Points on a hilly landscape, in no order, each with its height.
From any point a ball rolls to the lowest of the 2 points nearest to it. It stops when none of these is lower. Distance is the straight distance between rows; heights are no part of it.
k_688: [  2   1 -17   0   4 -27   6   8  -3  10  10   9   3  -4  -5  10  16  -8
 -16  -5]  h=274
k_489: [  2   7  14 -22   7 -16  -8 -12  -8   6   0 -12  -5  -1  14  -7 -10  24
  -4   9]  h=545
k_201: [ -8  22  18  -9   4   6 -14   9   8 -11  -2  -4  -1  -4  16  -7   1  12
  18 -20]  h=538
k_955: [ -6  11  -3  -4   4   0   3   0  30   9  17  30  11  -6 -15 -17  -4  -6
  -6   7]  h=360
k_102: [ 10   1 -10 -16  16 -38   4  -1 -22  22  -3  -2  -2  -6  14   3  -5  14
  -6 -13]  h=269
k_164: [ 13  -9   3 -33   7 -24  -1 -19   0   7   2  -8  -4  -2   8 -22  -3  22
  -7   5]  h=566
k_478: [  7   1  11 -30   5   8  -3  -7  13  -2   4   3 -17  -4 -12 -16   6  29
   4 -14]  h=150
k_54: [ -3  -2  -3  -4  16  -7 -20 -12 -25   2  -2 -23 -13   5   5  17 -21   4
   4  18]  h=393
k_719: [ 10 -25 -24   3 -10   6   8  -4  15  13   9  -4   1  10 -12   8  18  -2
 -14  14]  h=223
k_739: [ -7   8  -5  12  -7   3  14  12  14  10  11  24   9 -10 -12  -9   3 -17
 -10   1]  h=305
k_193: [  2   0 -18   9  -1 -32  21   7   0   9  12  11  18  -2  -9  14   8 -16
 -15  19]  h=334
k_202: [ 16 -24 -20   8 -15  11  12  -6   1   9  -6 -18  -7   2  -3  22  19   5
 -11  11]  h=267
k_648: [  7 -11 -11  -5   3 -12  -5 -26   6  11   0   0  11  17  14  17  -7  -1
  -5  27]  h=560
k_888: [ 16   0  -6  -5   0  -2  13  -2   4  -9 -16   9  12  10  10  -6  14  -5
  12  -6]  h=371
k_450: [ -4 -25 -12  23 -22   6  21   1 -15  10 -16  -2   7 -16  -3  15  10 -16
  -6   3]  h=449
k_766: [-19 -19 -14  23 -29  12  16  -3  -7  -6   1  15   8 -10 -18   2  -3 -24
  -9   8]  h=353
k_851: [ 10  -2  -2  -6  11 -16 -10  -8 -28  14 -10 -12 -18   6  11  20 -17  10
  17   1]  h=333
k_383: [-11  -3   9  16  -7  26   3   8  12   6   3 -10  -7  -7 -14   6 -11  -3
  -5   7]  h=683
k_758: [ 17   8   0   6   7   6   6   6  17 -13  -4  -9  17  -4  -5 -10 -15 -14
  12  -1]  h=753
k_787: [  7  -8   4 -10   4   6   4  11  -7   4  -6  -8 -20  -5   2   7  20  20
  -9  -7]  h=363
k_177: [  5  11   0  -1  13 -21  -9   3 -14  -7   2 -21  -3   1  -1  -3 -22  -9
  -3 -10]  h=227
k_121: [-11   8  14 -20   9  -6 -19  -3  -9  -6  -1 -18  -1   2  19  -2  -9   8
   9  10]  h=520
k_988: [ -8   8   9  -1  -6   9 -21   4   0 -11   3 -10  -4  14  -4  -4  -7   0
   8   7]  h=593
k_314: [ 17  -3 -14   7   2  -4   8   3   6  -7   5  14  14   5 -18  -7   5 -14
   0   0]  h=13
k_916: [ 24  -6  -4  -7  -1   3  11   2  10  -6 -11  -8  -3   1   4   2  16   8
   4  -3]  h=284
k_877: [  6   4   6   8   2  18  12  14  22  -3 -10  -1   9 -13   0  -1   5  -7
   6  -3]  h=734
k_211: [ 10   7  -4  -8  15 -25  -5   0 -16  -9   2 -14  -1   1  11 -19 -21  12
   2 -19]  h=287
k_745: [  4  -2  13   5 -10  12   2  13 -13  -4  -4   1 -12  10   4   3  18   9
   2 -15]  h=337
k_576: [-12  13   7  12  12  25 -15   4  23 -10   3   8  15  -9 -15  -4 -16  -9
  18  -4]  h=758
k_540: [-13  20  10  -9   6  11 -23   7  10 -19   6  10  12   9   9 -10  -6   0
  21 -13]  h=515
k_958: [ -7  -2  10  -2   2   4 -16  -5 -14  -3   1 -23 -16   3  13  18  -2   7
   0  27]  h=453
k_327: [ -4  -4   2 -15   2  17 -19 -10   4 -13   7 -18 -26  11  -3  -1   2  25
   2  19]  h=539
k_485: [  9 -10   8 -11   2  -7   6  -7   5   4 -10 -12   4   0  20   7  10   9
 -10  23]  h=503
k_701: [  7  -3  12 -13  -3  17 -14  -1  20  -6  -2  -1  -3   6 -13  -6   5  21
   3  -5]  h=49
k_952: [  0  12  -6   9  10 -22  -4  -1 -14   0   5   0   6   4  -1  -2 -31 -21
  -8   0]  h=134
k_821: [ -6  -4  15  12  -2  42   1   8  14  18   2  -2  -2 -13 -17   4  -1   8
   7 -12]  h=699
k_824: [ -2  26   9  -1   8 -11  -1   7  -8 -13  -6  -2   7   1  23 -11   4   0
  10 -15]  h=561
k_199: [  0   9   7  -4   1  -5   6   7   2   2 -16 -13   2  -8  14   8   7  -3
  -6   7]  h=462
k_16: [ -6  18   4   1   2   8  -6  -2  10 -13   8  30   9   4   4 -12   3  -8
  11  -9]  h=476
k_206: [-29 -25 -16  22 -40   9  14  -1 -12  12  13   6   3 -12  -5   5   8 -17
 -14   4]  h=317
k_10: [  5   5   3   6  -4   2  -2  -2  -2 -20 -12   4  18   9  13  -4   1 -14
  18  -2]  h=440
k_500: [ -5  -5  14  10   6  32  12   5  18  13  -8   8  15 -15  -2   4   6   3
  13 -17]  h=715
k_436: [ -7  20   2 -10   4 -11  -6  -5   0 -13  12  20   6   9   3 -24  -9  -2
  -5 -11]  h=428
k_398: [  2 -25 -17  15 -24  -8  19   1  -1  12  -3   7  17  -9  -7  17  23 -12
  -6   2]  h=477
k_451: [-17  19   8  11  -5  -6   7  20   3   1   3  12  -2  -5  -6  -4   3 -10
 -10  -8]  h=354
k_371: [ -5  21  15 -20   6 -11   2   3  13   8   5  -6 -12 -21 -15 -20  -8  18
 -10  -4]  h=258
k_875: [  3   9   2  -7   7 -19  -3  12 -14  -6  -3   0 -19   5  -1  -6   4  11
  -7 -20]  h=266
k_86: [  8   9   5 -16   6 -12   1   7   4  -5   6  -2 -17  -7 -17 -13  -1  17
  -5 -15]  h=216
k_234: [-12   3   4  20  -8  11   4   9  -9   2  -3  -6  -7 -10  -9   5  -9 -20
  -9  11]  h=665
k_801: [ 12  -5 -26  13  -8 -14   4  -2  -6  -8  15  26   7   6 -15  -6  -2 -27
  -2   5]  h=185
k_75: [  5  18  -9  11   8 -17  -2  -3 -14 -12   1  12   8   7  18 -11  -8  -4
   8 -21]  h=587
k_89: [  2 -13 -15  23 -15  -1  15  -1 -14  -4  -8   5   5  -4 -16  12   0 -26
  -5  -2]  h=406
k_307: [ -8 -12  -4  10 -14  14  20  12   6  13   2  12   6  -7 -12  -6  11  -4
  -2  -5]  h=250
k_820: [ -6   7   9 -16   8   1   6  -1  27   5   7  23   5  -6 -10 -13  -2  12
   1 -11]  h=361
k_687: [  8  -6 -17  -5   7 -43   4  -3 -15  19   7   5  -4   3  -2  14  -1   2
  -9  -5]  h=217
k_637: [ -6 -11  11  -7   1  24 -12  -1   2  -6   0 -24 -19  -1  12   5   9  14
   5  24]  h=504
k_461: [  4  -1   6  -2  10  -8   2   4 -16   5 -13 -17 -20  -5   9  14   9   5
  -5   3]  h=414
k_110: [  5   2  -6   5   1 -17  -6  -8 -16  -6  -4  16   0  20   7   2   0  -5
   7 -12]  h=614
k_599: [  2   5 -14  17   0 -17  -1 -11 -12  -9   6  17  12   3  -4  -8 -20 -30
  -4   8]  h=95
k_603: [-21  27  13  -3   2 -10  -6   9   1  -9   9  13  -8  -2  -2 -13 -12  -1
  -4 -16]  h=392
k_30: [ 19 -14 -20  12 -10   6  21   2  17   2   4   2  10   1 -21   3  15  -5
  -4   5]  h=168
k_697: [ -8   2  14  -2  -3  28 -10   3  15  -2   3  10   3   3  -6  -2  10   2
  17  -6]  h=174
k_829: [ 17  -7  -9 -24  16 -20  -2 -18  -5   0  -2   0  16   7  16 -17 -16  11
  -5   2]  h=595
k_431: [ -6  -4  -4   0  -1  -6 -12 -22  -8   8   6  -3 -10  15  15  15  -4   1
 -15  24]  h=578
k_593: [ -5  11   9  -7   3   0 -17  -9  -1 -14 -10 -12  13   9  23   0  -1  -4
  21   6]  h=487
k_558: [  5  -6   1  -2  -5  15 -14  -4  -5  -8   7 -12 -17  12 -12   4  -5  10
  -9  12]  h=567
k_661: [-18  -5  -5  13 -13   3 -18 -24  -9   6  -6  -1 -10  13  12  24  -5 -17
  -7  26]  h=598
k_44: [ 16  -7  -7  -5  14 -26   2  -5 -25  17  -8  -5  -9   7  12  15   7  14
   8  -9]  h=270
k_109: [-11   6  16   1  20  32  -7  -3  31   7  -1  11  16 -12 -13   5  -4   3
  12 -12]  h=736
k_402: [  3 -15   5  10 -11  31   2   2   5  -3  -3   2  -5   9  -3  -3  14   9
   9  -6]  h=264
k_673: [  4  -7  -6  -4  -3  -1  -1 -12  15  -1  -7   3  10   9   9   5   9  -3
 -11  15]  h=536
k_692: [ 23   1 -18 -12  19 -13  10  -2  -2 -11   1   3  19   6  16 -19  -5   1
   7  -9]  h=636
k_372: [-27   0  11  18 -13  16 -10  -1 -14  -1  -3 -10 -16  -4   0  11  -6  -9
  -7  21]  h=642
k_249: [-25   6  15   5 -13  20  -9  13 -11  -6   2 -12 -10  -1   1   2   0  -3
   3   1]  h=617
k_76: [ -6   7  14 -10  16   5   3   6  23   3   3  -6  -1 -18 -17  -9 -10  11
   2  -8]  h=304
k_8: [-21 -25  -4  17 -31  20  22   4  -1  21  15  17   5 -18  -3  -9  10 -10
  -3   0]  h=291
k_908: [  2   2  13   7  -3  24  -3  20  -5 -11 -12 -18 -13  -2  -5   2   8   8
   6 -17]  h=394
k_294: [ 23 -15  -8  -7   6 -14   7  -5  -4   2 -11  -7  -4   8   4  18   4   9
   1  -6]  h=184

Where does a ball stop that starts at each point below?
k_877 -> k_294
k_109 -> k_294
k_558 -> k_294

Call two points neighbours if one is among the 2 nearest of the other. Go from one point of each pair to the other, from neighbour to neighbour, staying as low as possible. Name the highest point that can't be avoided.
k_701, k_307 -> k_820
k_599, k_314 -> k_801
k_294, k_687 -> k_44
